Each row is a point on a tangle of strands that fork and nearly touch. The rows are in no order.
In the rows, zero is written as 128.
Points whose rows are less than 89.1 apart are linked; no others are. Some points are linked to none.
(363): [106 114 127 152 144 110 198  82 102 118 114 134 135  93  90 204 153 157
 181 147 158 174 209 155  79  81 146 127 150  75 160 163 136 137  89  99
 108 151]
(1608): [ 95  96 122 197 121 146 154 114 150 140 118 106 119 139 149 141 106  97
 121 160 155 114 119 119 141 115 100 105  84 125 159 108 130 131 122 112
 126 162]
(398): [129 145 127  85  88 141 124 149 145 151 161 109 174 182 182  82 114 118
 102  90 123  78  96 117 145 145 149  97 100 103 117 100 105 159 191 170
 147 106]
(1505): [126 131  68 106 132 104 114 163 124 153 142 184  91 101  60 181 189 152
 203 145  71 115 132 120  98 136 158 162 171 120 119 179 181 113 153 110
 136 113]
(1041): [ 82 108  81 177 166 130 140 112 167 132 139 154 116 100  97 201 149 128
 159 149 107 164 143 118  97 104 132 123 175 104 126 166 145 115 104  85
  99 134]
(1117): [165 130  85  98 151  90 132 143 124 113 168 167 120  91  93 161 154 142
 164 124 117 135 131 130 107 128 188 139 134 114 101 167 145 123 188 143
 107 116]
(919): [ 93 128  72 136 107 124 109 133 151 131 186 164 119 177 121 140 155 120
 165  94 175  96  84 120 155 124 148 107  69 131  95 152 150 112 153 176
  94  96]
(536): [ 93 127 162 180 147 163 139 111 123 143 102  69 113 126 145 143  73 123
 125 136 123 127 110 134 115  86  74 122 127 149 197 129 143 160  98  84
 124 167]
(1344): [ 43 154  81 134  95 116  99 145 138 153 189 153 140 170  86 156 156 119
 143 103 156 131  85 108 103 116 115 107 123 157 128 159 155 135 154 172
  91  69]
(608): [154 162 173  84 134 142  88 179  91 114  84 141 120  89  86  95 161 176
 166 139  54 118 117 154 121 169  97 134 190 142 145  65 113 106  68  98
 171 113]
(693): [ 94 138  63 156 136 128 117 132 159 119 195 174 105 140 100 167 140 133
 156 122 156 124 104 109 125 118 154 119 134 135 105 160 151 120 131 149
  92 121]
(1146): [116 156 120 120 126 121  99 163 118 123 129 120 128 130 151  97 121 143
 131 119 135 142 142 134 126 142 103 127 158 166 148 116 100 116 114 102
 152 110]
(1106): [107 162 119  79 109 126  95 177 158 138 133 111 119 184 149  64 139 148
 103 114 111 103 117 123 141 157 129 137 136 141 118 115  89 132 175 132
 148  96]
(1677): [109 161  99  68 104  95  79 223 122 136 122 172 122 124 118 106 162 152
 158 110  99 120 111 152  82 143 137 147 197 149 113 110 122 109 144 116
 146  80]
(148): [139 134 139 169 173 155 128  78 129 116  91  90 109 113 116 134 124 147
 147 162 138 139 141 117 127 111 116 135 130 146 152 127 150 143  96 108
 128 185]
(33): [169 124 157 149 119 156 139  90 148 125  92 108 162 131 185  93  84  84
  74  88 161 121 139 123 168 149 111  82  65 133 144  71 121 158 135 162
 148 175]
(79): [100 139 173 146 160 122  89 159  95 123  94  94 123 104 119 108 126 165
 113 156  69 140 119 169  96 118  81 132 197 128 152  81 127 122  56  87
 149 124]
(1370): [170 166 191  86 145 148  93 161  83  95  79 143 121  91  91  86 135 171
 155 138  60 129 118 146 128 167 107 141 191 141 130  63 112 110  62 102
 165 129]
(288): [133 124  81 161 162 117 147 108 140 111 161 140 122 112 112 162 134 138
 146 159 140 151 148 111 126 131 161 130 132 117 118 163 120 117 143 116
 108 141]
(453): [153 126  90 117 105 113 142  98 140 127 205 159 130 155 102 171 137 134
 164  73 174 116  97 118 148 124 181 111  73 130  85 196 150 113 181 160
  86 112]
(411): [145 103 111 149 127 142 136 131 136 128 143 145 137 152 154 112 132  89
 121 140 142 114 120 117 174 138 131 106  74 113 116 120 132 127 161 149
 146 153]
(636): [108 121 125 167 145 114 207  66 112 101 117 126 125 105  94 196 145 150
 163 141 182 179 204 144  87  72 144 116 124  97 150 160 121 154  96 111
  98 170]
(1249): [139 118 129 166 114 148 151 105 147 130 120 112 164 138 188 107  99  76
  79 117 157 110 126 130 162 145 124  69  58 119 134  78 110 159 150 173
 150 167]
(1186): [123 130  91 163 141 123 169  80 150 113 177 134 117 135 117 175 114 125
 148 141 168 147 150 105 131 126 162 122 120 121 110 178 114 115 140 111
  99 151]
(698): [192 125 146  71  66 129 108 169 146 157 111 163 157 168 169  64 141 117
 110  67 140 100 100 124 154 119 142 120 103 145  83 134 116 139 187 177
 143 101]
(1251): [134 149 151  96 134 123  90 189  90 141  91 144 118  91  87 114 170 172
 168 150  46 116 115 161 112 164  89 137 191 137 154  86 119  95  74  88
 174  90]
(1466): [100 108 134 193 177 165 142 106 143 127 103  90 120 105 122 176 114 135
 138 159 111 143 120 124  99  71  90 116 135 146 173 137 150 157  87  94
 111 171]
(815): [129 149 143 141 137 127 101 149 111 121 109 108 132 130 147  98 105 148
 131 124 143 141 147 130 123 137  99 129 139 167 149 107 108 109  94  96
 149 129]
(648): [163 109 187 136 119 142 123 102 128 110  71 103 151 147 173  88  73 106
  84 100 159 126 150 120 145 143 116 123  83 130 137  69 133 131 101 125
 152 179]
(388): [111 115  61 146 150 116 121 140 141 122 161 178 114 107  89 178 162 140
 163 149 110 137 132 108 104 129 165 134 169 105 117 160 154 116 138 116
 114 125]
(1408): [134 121  81 124 158 114 137 116 125 120 147 148 116  82  97 174 167 145
 175 158 107 145 157 121 111 140 163 140 163  95 134 159 144 119 144 110
 122 128]
(1508): [ 56 109 102 182 160 136 130 147 166 130 147 151 126 109  88 212 157  94
 156 139 100 151 132 118  91  91 107 117 178 124 129 162 156 118 107  95
 110 130]
(787): [169 174 212 112 141 152 107 140  99  92  93  99 121 115 147  67  92 164
 103 151  85 122 130 151 158 153  91 159 123 144 128  69 109 126  71 120
 178 149]
(266): [ 56 145  70 132  90 118 105 133 153 147 186 149 126 180 109 143 165 117
 156  97 172 103  79 112 137 121 118 106  85 144 115 157 154 129 158 186
 100  71]
(64): [140 165 190 159 147 141 116 138  94  99  81  76 104 113 157  88  80 159
 102 183  87 125 127 164 125 124  87 152 154 135 148  77 111 135  58 101
 166 159]
(277): [108 111 121 180 152 135 191  47 144 120 120  98 106 131 123 185  93 155
 146 155 167 167 157 120 106  88 151 124 111 109 155 169 104 146  98  85
  76 174]
(73): [ 89 123 147 129 106 159  88 143 170 161  71  56 132 174 153  67 114 139
  55 138 104 115 142 112 135 179 108 125 124 124 149  75 102 133 131 105
 147 132]
(825): [130 140 103  83 112  95  93 217  98 145 104 180 118 112 102 133 156 140
 185 136  74 120 122 152  83 156 128 156 192 154 120 127 126  79 103  87
 159  79]
(1077): [202  92 185  93 104 132 114 130 104 127  82 127 166 123 168  68  89 134
  67 115 117 132 138 124 163 155 111 147  79 132 118  88 117 112 110 137
 158 121]
(1318): [210 106 137  82  62 118 108 141 137 158 105 172 138 146 150  54 158 105
 102  73 144 111  89 118 172 125 145 132 106 138  78 142 127 144 189 194
 130 119]
(1464): [ 83 138  54 141 106 115 100 177 142 132 171 186 132 145  81 156 175 137
 168  99 151 118  87 117 106 120 144 109 118 157 109 141 156 127 157 176
  87  78]
(1352): [ 50  84 130 178  93 144 157  97 155 150 113  77 121 153 171 152  76  67
  81 132 161 121  97 130 118 125 107  76  91 121 173 103 118 152 118 123
 105 161]
(1500): [206  76 148  99 122 108 141  59 120 117 101 125 116 106 157  61 121  92
  72  89 154 123 140 107 188 149 120 138  99 113 123 106 125 128 150 159
 103 127]
(1138): [103 155 108  86 112 123  75 200 133 141 111 103 134 151 125  82 170 161
  83 148  75 133 121 129 102 164 119 142 171 170 125 104  92 137 151 129
 159  84]
(1110): [ 70 116 118 159  84 135 151 132 139 160 149 100 153 171 164 122  98  84
  96 140 154 106 112 123 134 135 120  96 105 109 140 109 117 143 152 141
 142 134]
(209): [ 87 133 142 139 170 143 107 142 128 152 112 112 135  99 101 175 135 117
 181 113  89 142 135 142  93 106  80 129 204 143 170 145 164 103  84  63
 141 118]
(215): [110 137 174 171 148 155 127 109 118 116  84  69  92 135 156 123  58 131
 121 134 128 125 123 139 106  89  86 132 154 156 180 121 132 151  71  75
 134 170]
(1503): [187  80 119 131 108 108 147  93 125 131 170 164 146 147 170 112 108  79
  86  93 158 111 103 108 169 127 187 107  79  95  92 150 122 130 173 183
  79 124]
(423): [113 155 116  78 110 118  84 200 148 136 112 105 123 176 133  64 160 159
  85 137  91 112 118 127 120 163 130 146 139 161 112 112  88 131 177 138
 156  87]
(1442): [161 158 195 153 153 152 133 124  82  91  71  82 122 114 152  97  61 144
 114 186  95 134 130 146 125 131 104 162 145 140 135  89 109 129  56 103
 169 164]
(1058): [ 34 125 121 171 154 127 125 175 155 131 150 137 136 125  69 231 154  81
 173 130  86 145 137 127  84  94 103 123 180 120 134 179 162 113 115  88
 113 127]
(185): [172 112 119 116 107  95 157 105 139 119 193 165 125 152  95 160 138 123
 140  79 170 118 115 112 136 108 183 120  80 125  86 202 141 115 190 162
  87 107]
(268): [ 95 108 111 189 173 151 168  61 160 120 117 105  99 120 127 189  93 155
 144 158 138 167 140 120 103  79 135 120 126 113 155 165 113 144  77  84
  70 171]
(1119): [144 131  75  89 128  86 112 173 121 147 144 184  99  94  60 169 183 157
 211 127  84 113 125 131  97 137 180 160 151 109  98 164 180 113 183 125
 119 111]
(333): [ 88 136 182 150 161 134  93 154  99 126  82  68 114 114 120 110 117 157
  93 160  50 146 113 177  95 110  71 131 198 131 151  84 132 139  59  85
 150 146]
(1392): [118 119 143 170 147 123 212  54 121 102 117 102 120 126 111 183 116 152
 144 148 184 171 189 132 106  77 148 128  95 106 152 165 108 156 106 105
  93 178]
(639): [106 105 119 192 186 155 151  78 150 122 100  98 102 107 121 180 111 156
 139 169 117 156 131 125 103  71 124 125 132 112 162 146 132 153  79  93
  87 179]
(1264): [190 116 207 101 122 143 117 129 100 115  81 112 160 123 173  69  72 142
  72 126 112 122 137 138 163 152 106 157  85 120 123  75 123 117  93 128
 167 140]
(1450): [128 119 125 142  97 150 146 129 138 139 140 115 167 154 182 106 106  81
  98 118 148 102 127 122 156 144 124  79  81 112 131  86 116 151 161 163
 161 148]
(1401): [182 104 173 134 121 143 126  82 134 112  75 115 155 136 172  80  84  93
  63  86 158 132 148 113 160 151 115 107  77 134 132  73 135 145 115 151
 141 179]
(763): [ 60 160 114 108 142 129  86 175 122 155 149 142 136 114 111 146 146 106
 157 112  79 151 114 144 105 125  94 138 214 123 158 150 148 120 134  90
 140  93]
(107): [146 149 153 130 143 121  96 166  91 109 105 110 140 108 142  92 112 166
 126 146 112 139 136 144 121 145 105 136 139 153 141  88 103 109  77 105
 157 120]
(592): [ 92 120  93 163 139 122 186  61 143 125 143 134 125 108  99 203 134 141
 172 135 153 182 172 123  87  98 151 109 165  99 137 182 124 133 112  86
  88 151]
(1419): [ 88 128  64 159 140 125 116 137 160 121 182 181 110 124  93 183 151 130
 159 131 135 135 115 105 106 112 151 122 165 122 111 159 157 118 125 129
  94 123]
(1432): [166 143 209 108 130 142 106 147 112 110  91  96 140 123 171  65  92 161
  86 138 101 112 139 155 163 155  99 152  91 121 133  62 113 120  93 123
 174 137]
(655): [220  84 142  81 115 110 176  71 120 126 129 131 119  90 151  91 125  95
 108 101 169 108 141 109 181 118 130 161 108 111 124 148 121 123 171 159
 109  93]
(530): [137 146 202 115 120 146  94 156 120 122  88  67 125 137 160  63 117 169
  79 150  89 105 143 153 158 166  98 142 102 133 149  52 113 133 110 122
 177 133]
(340): [ 79 117 147 194 161 158 142 124 129 141 117  75 130 114 131 166  90 116
 126 143 111 142 111 134 103  79  75 116 127 153 186 140 140 159 100  86
 110 157]
(595): [199  73 167 106 101 124 121 106 113 123  79 130 152 134 157  66 105 106
  62  96 138 136 145 109 164 156 115 131  83 139 115  96 124 121 125 150
 143 137]
(68): [127 136 168 142 162 129  98 153  87 118  90 113 132 100 112 122 119 162
 142 162  83 131 122 153  96 125 101 134 196 129 147  91 131 103  44  85
 154 119]
(1340): [206 106 145  54 145 103 176 127 109 125  98 174 101  41  81 124 155 131
 136 120 129 143 162 138 109 117 149 175 140 146  93 110 106 110 106 149
  92  51]
(652): [109 142 192 143 119 143  98 149 121 136  75  52 113 146 156  69 102 170
  66 163  90 113 136 157 137 154  96 147 120 125 155  67 116 143  97 107
 169 149]
(1325): [162 134  89  83 143  91 115 154 121 125 150 174 111  84  83 154 175 138
 184 120 101 128 120 134 108 134 183 145 146 117  95 156 165 122 191 141
 116 121]
(1248): [136 157 109 112 117 134 106 167 118 122 137 134 136 134 141 106 131 127
 146 115 144 134 134 127 128 140 110 125 146 176 135 131 113 123 136 119
 164 120]
(1641): [ 78 153 146 146 130 142 110 126 141 159 109  78 112 142 160  93  92 137
 107 120 124 136 127 140 141 137  80 128 138 137 174 110 108 139 116  81
 126 135]
(124): [ 77 165  99  71 112 107  69 201 131 148 132 161 118 136 111 109 172 143
 142 103  85 133 108 145  91 140 119 144 214 136 135 123 126 126 147 113
 139  81]
(656): [ 89 152  34 136 113 125 104 123 156 140 207 174 127 126 100 194 155 145
 187  97 163 117  84 116 136 121 150 115 111 137 106 169 170 117 147 171
  74  84]
(634): [134 109  97 155 140 126 145 108 148 117 175 150 115 160 136 144 113 104
 136 136 166 118 121 111 162 133 164 120  90 109  96 159 127 105 152 132
 105 147]
(1472): [ 77 128  70 140 102 115  99 190 129 144 168 191 145 137  72 169 169 134
 161 110 125 123  93 116  83 113 138 121 152 143 131 140 170 130 154 154
 107  77]
(1290): [156 122 180 131 166 136 131 109  68  94  76 103 136 105  80 131 129 150
 129 171 105 149 155 124  94 140 151 145 170 145 122 104 136 118  68 111
 143 151]
(163): [193 123 121  97 151  98 164 112 122 112 163 149 123  92 119 141 136 121
 132 127 140 136 144 125 143 115 158 147 104 122 112 186 124 126 193 149
 114 101]
(1200): [151 123 180 125 164 142 132 123  65 117  71 119 136 106  71 145 128 156
 153 179  88 135 149 134  87 142 145 147 196 130 133 113 140 103  56  94
 153 137]
(895): [128 142 123  93 129 104  92 206  92 148  99 162 114  96  87 127 164 157
 179 152  48 120 118 161 100 160 100 146 188 145 144 113 119  82  84  81
 166  75]
(1288): [175 104 187 120 146 124 123  97  97 104  81 112 130 134 117  86 111 124
  89 130 140 142 148 112 143 149 119 152  83 147 116 116 134 113 103 120
 147 156]
(1678): [ 90 144 169 157 136 129  92 151 118 140  88  66 107 140 145  82 106 172
  73 151  96 133 132 155 119 135  87 140 142 140 159  87 111 138  84  94
 144 139]
(732): [137 163 151  87 122 131  81 186 103 119 105 104 134 100 128  88 171 178
 116 149  70 133 125 160 126 166  96 128 157 165 141  66  98 127 109 123
 171  99]
(936): [ 68  88 111 181 116 151 154  67 186 132 133  98  84 138 180 176  89  68
 120 137 173 105 101 124 139 110 109  89  85 114 158 113 128 133 104 118
  86 173]
(378): [118 167  83  77  91 114  90 213 121 161 138 182 154 120  99 129 165 153
 199  81 121 110  94 144  87 131 140 140 173 153 119 127 161 129 178 143
 133  77]
(516): [121  98 125 190 123 144 153  94 155 118 107  99 140 132 180 128  86  75
  87 134 171 109 118 131 153 137 128  72  56 109 145  70 114 149 130 157
 125 182]
(819): [126 126 126 144 127 117 223  33 157  99 160 136 107 134 112 178 150 102
 149 132 192 148 184 118 140  91 132 106  67  99 109 177 118 141 148 136
 107 164]
(232): [197 111 151  68  70 125 110 169 145 144  97 154 158 159 190  59 121 113
  79  80 132 104 125 124 157 132 142 125 111 143  87 118  97 127 167 165
 142  96]
(1312): [170 178 209  95 134 153  94 158 104  94  96 106 117 113 132  63 123 176
 104 139  77 123 128 150 154 162  90 147 132 162 126  58 101 128  77 123
 173 134]
(1626): [121 150  96  76 104 102  87 212 112 140 122 181 123 120 109 127 156 135
 183 109 104 117 117 145  81 145 137 150 199 153 117 127 137  98 130 103
 151  89]
(422): [192  94 129 113  95  90 177 103 140 118 179 173 123 136  98 148 150 114
 122  87 179 110 127 105 137  87 173 128  82 118  86 199 135 124 192 180
  89  96]
(34): [112 125  83 155 109 140 162  65 157 140 205 125 128 153 139 195 109 113
 158 135 183 110 108 107 151 117 156 120  92 103  96 183 156 122 145 141
 110 164]
(1145): [205  78 133 114  99  95 177 103 125 126 168 161 136 128 131 126 129  96
 105 102 166 105 117 106 157  99 170 141  91 102 100 180 127 124 193 172
  95  97]
(1675): [146 122 187 146 120 140 123 118 121 111  77  93 135 152 165  94  70 123
 109 117 158 120 147 125 137 135 111 133  99 132 151  84 127 124  93 101
 156 174]
(1136): [121 132  69 126 106 130 119 110 150 135 201 159 128 162 125 162 139 128
 175  81 177 102  82 122 162 130 169 112  67 125  88 175 156 107 161 168
  86 104]
(1578): [ 76 117  83 164 157 129 161  80 166 136 142 154 116 106  97 211 135 134
 174 136 119 175 155 123  91 101 141 118 181  91 125 185 137 117 102  73
  90 141]
(417): [ 90 137 110 109  88 138 124 140 148 165 166  98 177 184 170  92  98 118
  93 117 128  85  88 111 136 153 147 103 107  87 122 105 104 153 174 167
 138 109]
(878): [100 167  99 119 113 136 115 170 119 144 167 131 140 143 139 107 126 132
 138 125 133 127 114 129 128 127 108 130 157 152 148 139 118 139 160 133
 155 106]
(857): [208  89 145  89 126 106 144  74 122 123 116 136 109 104 147  77 132  93
  98 100 149 124 133 113 188 139 125 150 102 117 119 138 123 119 167 151
 111 117]
(143): [ 36 103 132 168  94 142 149 115 151 169 125  86 132 162 161 150  75  69
  87 139 141 130  98 129 116 127  99  98 102 121 156 132 116 142 126 110
 106 144]
(272): [157 141 166  68 162 130 181  87  96 102 120 146 125  63  97 174 158 148
 170 115 146 153 209 147 112 108 142 155 144 108 130 135 135 132  78 125
 114 127]
(1624): [ 84 123  74 139 117 121 102 193 130 146 162 195 136 127  68 182 176 130
 168 122 107 120 105 115  85 112 138 134 166 128 134 153 184 122 145 133
 120  89]
(1607): [ 58 141 118 141 146 134 110 181 121 156 156 140 154 110 100 183 142  95
 161 128  83 148 117 138  97 111  99 132 200 119 160 161 157 123 133  89
 138 104]
(60): [186 158 193  87 158 149 114 137  60  94  87 130 148  86  94  98 114 159
 144 146  76 144 120 136 123 163 129 151 172 144 123  88 117 118  75 108
 161 135]
(1327): [197  88 116 123 112 117 133 109 123 136 148 166 140 133 174  87 124  82
  85 102 136 111  96 116 186 132 166 113  80  92  97 137 124 142 180 190
  99 131]
(1192): [209  98 121 104  84 120 121 116 130 151 126 168 137 132 167  62 147  92
  91  88 138 109  84 117 189 130 153 120  94 109  93 134 126 157 190 203
 109 130]
(159): [203  70 154 108 111 111 128  73 116 117  80 128 129 119 155  54 116  97
  52  87 147 132 142 104 176 156 116 133  90 129 117  93 122 131 132 164
 121 141]
(260): [130 150 132  67 100 138 105 154 165 143 145 107 150 190 179  66 123 125
  98  82 114  80 102 113 151 155 147 110 115 111 113  99  96 145 197 155
 140 100]
(780): [160  99 107 135 117 121 134  92 141 127 179 159 139 167 180 123 106  72
 101  86 170 107 104 112 165 133 185  91  71 100  81 138 131 124 153 181
  83 141]
(167): [132 131 165 163 125 153 127 109 124 129  93  88 125 141 152 109  89 125
 135 126 160 116 138 122 139 125  95 124 106 146 165 102 135 130 105  95
 152 173]
(1447): [148 158 151 102 136 124  86 179 101 110 108 112 138  98 138  86 141 178
 121 149  88 136 130 155 133 157 100 133 137 154 140  78  94 115  93 118
 165 106]
(387): [140 145 141  76 106 116  98 190 142 123 117 124 130 167 170  67 129 140
  98 111 120 110 136 140 149 149 128 132 112 148 111 111  84 116 165 128
 160  92]
(505): [221  80 131  98 104 109 192  89 125 127 147 141 134  96 143 113 130  94
 110 113 172 104 139 106 172 101 141 156 101 105 116 167 124 132 185 174
 112  91]
(1655): [152 126 194 120 183 126 154  90  74  77  83 107 109  98  83 128 143 141
 110 169 112 151 172 137 108 129 152 157 152 136 113 103 125 131  78 127
 126 150]
(334): [ 89 144  36 130 110 119  97 148 155 132 184 192 121 129  85 180 170 143
 188  88 153 120  86 116 122 127 155 111 125 146  99 152 167 119 154 167
  71  79]
(257): [ 92 121  97 156 112 127 134  99 160 127 166 130 128 175 187 120 112  62
 100 103 183  87 107 124 148 130 152  72  73 107  97 100 126 145 135 191
 117 151]
(718): [148 109 136 139 137 113 214  68 143  98 148 143 126 126 108 170 144 112
 126 130 188 156 199 113 132  95 136 124  69 107 112 179 115 132 149 136
 109 138]
(1320): [153 128  79 130 140 116 115 166 127 120 163 176 126 138  98 130 155 138
 146 121 136 121  93 129 136 129 166 126  93 137  95 157 144 125 178 168
 115 125]
(476): [182 135 108  85 157  96 146 123 121 108 159 155 120  75 108 151 149 127
 151 126 121 142 143 133 127 123 170 145 127 124 109 169 130 127 189 147
 113 109]
(762): [ 87  92 124 190 104 140 159 101 153 133 114  88 134 139 175 136  83  75
  87 136 171 110 111 131 132 131 119  71  73 117 157  75 115 151 125 140
 117 171]
(1635): [145 102 105 156 142 128 139 118 140 119 152 146 126 149 144 129 123  96
 123 145 147 120 122 116 171 139 152 119  78 102 104 143 126 109 156 138
 118 150]
(699): [157 132 190 166 147 151 144 110  91  89  52  71 110 134 153 113  52 128
 107 185 119 131 139 138 112 120 116 162 131 146 140 106 118 129  57  93
 162 176]
(749): [103 135  88 166 133 126 187  54 152 120 168 125 118 125 107 197 120 134
 163 139 168 169 159 109 107 108 150 111 141 122 124 183 117 133 128 104
  99 158]
(1429): [140 141 146 138 183 135 133  63 117 104  98  92 102  99 106 140 143 156
 151 157 136 153 161 128 123 123 139 144 147 126 139 128 139 140  96 112
 112 174]
(4): [171 108 145 122 154 122 212  79 125 108 135 138 144  95 115 163 139 132
 120 135 176 154 201 121 135  92 127 144  70 110 127 173 123 140 138 143
 117 122]
(601): [193 106 127 109 143 108 150 103 124 120 155 147 121 111 135 117 130 106
 119 125 137 126 124 121 178 129 146 145  92 111 113 170 127 117 193 149
 116 119]
(1101): [116 154 132  94 114 132  78 189 116 139 107  85 137 127 127  83 171 175
  91 158  71 136 130 146 116 171 102 134 159 172 142  83  94 134 130 121
 170  92]
(1182): [192 105 160  74  87 126 109 169 139 132  93 136 162 144 198  62 109 121
  68  99 117 112 138 133 163 147 127 128  96 136 105  96  90 115 149 150
 151  90]
(1592): [219  79 137  82  84  72 140 124 113 133  88 141 100  99 119  48 155 105
  87 105 147 113 107 128 170 136 132 174 114 144  83 128  97 111 168 171
 130  91]
(1628): [111 130  99 158 114 126 209  31 150 119 184 120 115 136 112 195 134 117
 157 145 184 144 150 113 134 103 141 105  87 103 111 189 134 145 153 133
 115 176]
(290): [123 129 132 133 166 119 175  74 107 118 121 115 134  78 107 187 149 167
 175 153 138 162 191 149 101 103 153 140 157  78 154 148 131 137 103 104
 111 148]
(745): [143 127  97 114 164 124 122 103 124 116 130 134 114  80  95 158 178 140
 177 151 109 148 156 119 119 148 149 133 162 118 135 143 146 118 134 112
 131 140]
(1215): [117 128  89 149 121 137 145  85 155 128 201 142 119 166 135 167 110 110
 156 118 180 106 106 109 158 126 164 118  94 114  95 173 145 111 144 140
 102 149]
(1257): [134 136 132 134 183 128 146  68 119 114 116 103 119  81 106 163 152 165
 166 156 128 157 169 135 120 119 149 140 156 101 147 140 136 137 107 109
 107 157]
(520): [133 135 143 175 149 156 127 101 125 129  95  91 120 127 132 123 111 132
 146 144 152 129 134 115 134 115  94 127 116 156 162 120 142 135 101 104
 145 176]
(51): [ 74 109 110 164  92 129 145 117 150 140 152 112 138 177 174 123 108  67
  91 126 172  96 111 122 134 132 134  79  90 111 119  94 123 145 142 169
 130 147]
(616): [ 84 141 174 152 143 146  85 155 110 146  78  54 121 132 127  94 115 169
  65 157  59 150 122 162 100 128  74 139 168 153 152  91 123 156  75  95
 147 149]
(90): [161 126 158  85 109 122 103 180 132 122 101 124 143 146 180  69 119 141
  91 118 115 120 144 141 157 153 116 134  96 140 117 100  87 108 142 126
 166  96]
(346): [140 139 153 102 156 126 189  83  88 111 117 137 139  68  97 191 157 157
 184 136 150 158 211 160 106  94 144 148 144  86 145 144 141 143  81 118
 123 149]
(892): [ 80 157 106 103  99 144 113 148 154 173 165 108 153 183 153  90 110 134
 104 130 116  95  87 112 147 150 125 126 126  99 133 126 106 144 175 147
 138 104]
(1233): [ 84 166 100  81 111 138  58 193 154 154 117 119 141 169 106  88 163 153
  82 132  74 138 108 104  89 153 115 149 188 167 121 123 107 143 156 135
 141  90]
(1282): [ 47 135 122 154 157 126 119 194 131 152 153 143 147 120  69 217 147  90
 175 130  70 141 133 135  86 103 101 140 187 120 149 182 167 110 127  87
 136 105]
(1556): [114 128  94 159 109 135 187  41 158 132 194 115 123 148 127 201 115 112
 156 144 180 128 129 105 140 114 151 115  92 106 103 190 143 131 151 130
 114 173]
(1280): [194 134 176  89 131 132 108 155  90 118  95 127 155 107 142  79 103 157
 106 133 102 141 126 140 153 156 105 153  93 160 117 104 105 108 101 125
 163 113]
(840): [ 79 170 109 114 111 142 113 155 141 161 158 114 132 161 151  91 116 131
 116 130 118 123 109 124 145 142 104 131 149 130 147 134 105 143 164 125
 146 106]
(667): [144 127 156 126 156 130 104 152  79 124  87 130 141 103  94 133 128 160
 163 159  89 134 134 137  88 144 124 137 191 134 143 106 133  89  50  83
 152 113]
(511): [155 132 202 112 189 121 164  73  91  74  92 107  94 100 102 115 128 138
  93 155 131 149 177 138 127 117 140 173 125 134 113 113 121 133  85 128
 116 142]
(421): [ 43 154  93 159 116 129 110 130 154 144 198 150 113 157 104 168 150 107
 138 120 158 125  93 111 119 101 111 111 126 150 123 160 167 138 134 165
  93 102]
(61): [131 109 102 150 118 126 128 106 150 123 167 156 138 173 185 114 115  70
  97  95 169  97 104 119 160 131 169  78  63 105  84 112 126 136 141 195
 105 145]
(180): [ 69 159 108  90 127 115  74 183 127 147 133 149 118 125 116 122 162 126
 141 110  79 147 118 145 100 140 101 139 216 134 146 129 129 116 127  95
 144  85]
(978): [139 135 181 174 144 147 131 113 105  99  66  77  99 141 152 113  57 134
 112 160 134 126 140 135 108 105 107 147 142 153 155 112 126 130  59  87
 153 175]
(111): [ 68 167 102  71 113 128  53 194 150 158 119 144 136 156  95 103 181 144
 109 116  66 142 102 120  87 146 115 146 210 147 125 127 122 139 153 127
 135  87]
(1440): [ 44 117 122 156  91 138 145 121 147 177 137  95 146 172 165 132  76  81
  84 144 143 122  97 123 124 133 112 105 115 108 144 127 112 142 141 123
 120 132]
(231): [134 122 123 126  97 149 135 147 131 138 145 131 156 163 164 100 124  94
 120 121 145 103 121 120 161 136 120 100  88 120 127 112 124 139 168 148
 169 141]
(1305): [ 66 154  63 153 123 133 106 121 163 137 211 163 112 142 110 179 147 130
 164 114 165 116  90 114 138 105 126 116 116 136 115 164 172 127 132 173
  83 101]
(1104): [114 129  77 119 123 125 103 186 122 154 143 188 121 110  73 175 176 131
 190 132  91 111 114 119  90 125 138 147 179 137 136 161 190 120 145 115
 150 110]

Follow the links from the first point to the second, and from the first to the third. Name the last point that the two ways share.
(895), (1041), (232) => (124)
(1370), (1146), (1607) => (124)
(1401), (819), (1327) => (1249)
(1447), (749), (780) => (1138)
(1327), (107), (1607) => (1138)
(1419), (919), (1472) => (1305)
(34), (1429), (51) => (1249)

A fork is a point with three links. Follow the links from the first point to the second and name the forks in between, in order.
(1101), (1578) => (1138), (124)
(718), (143) => (1249)
(516), (268) => (1249), (290)
(1401), (636) => (290)
(422), (1104) => (1305)

Name the points in between on the shortest way along the links from the first point to the second, in order.
(601), (693) => (163), (476), (1117), (1325), (1119), (1505), (1104), (1624), (1472), (1464), (334), (656), (1305)
(1344), (159) => (266), (919), (1136), (453), (185), (422), (1145), (505), (655), (857), (1500)
(1503), (1401) => (780), (61), (257), (51), (1110), (1440), (143), (1352), (762), (516), (1249), (33)
(180), (1447) => (124), (111), (1233), (1138), (1101), (732)
(107), (1503) => (1447), (732), (1101), (1138), (423), (1106), (387), (90), (1182), (232), (698), (1318), (1192), (1327)
(1257), (762) => (1429), (148), (520), (167), (1675), (648), (1401), (33), (1249), (516)
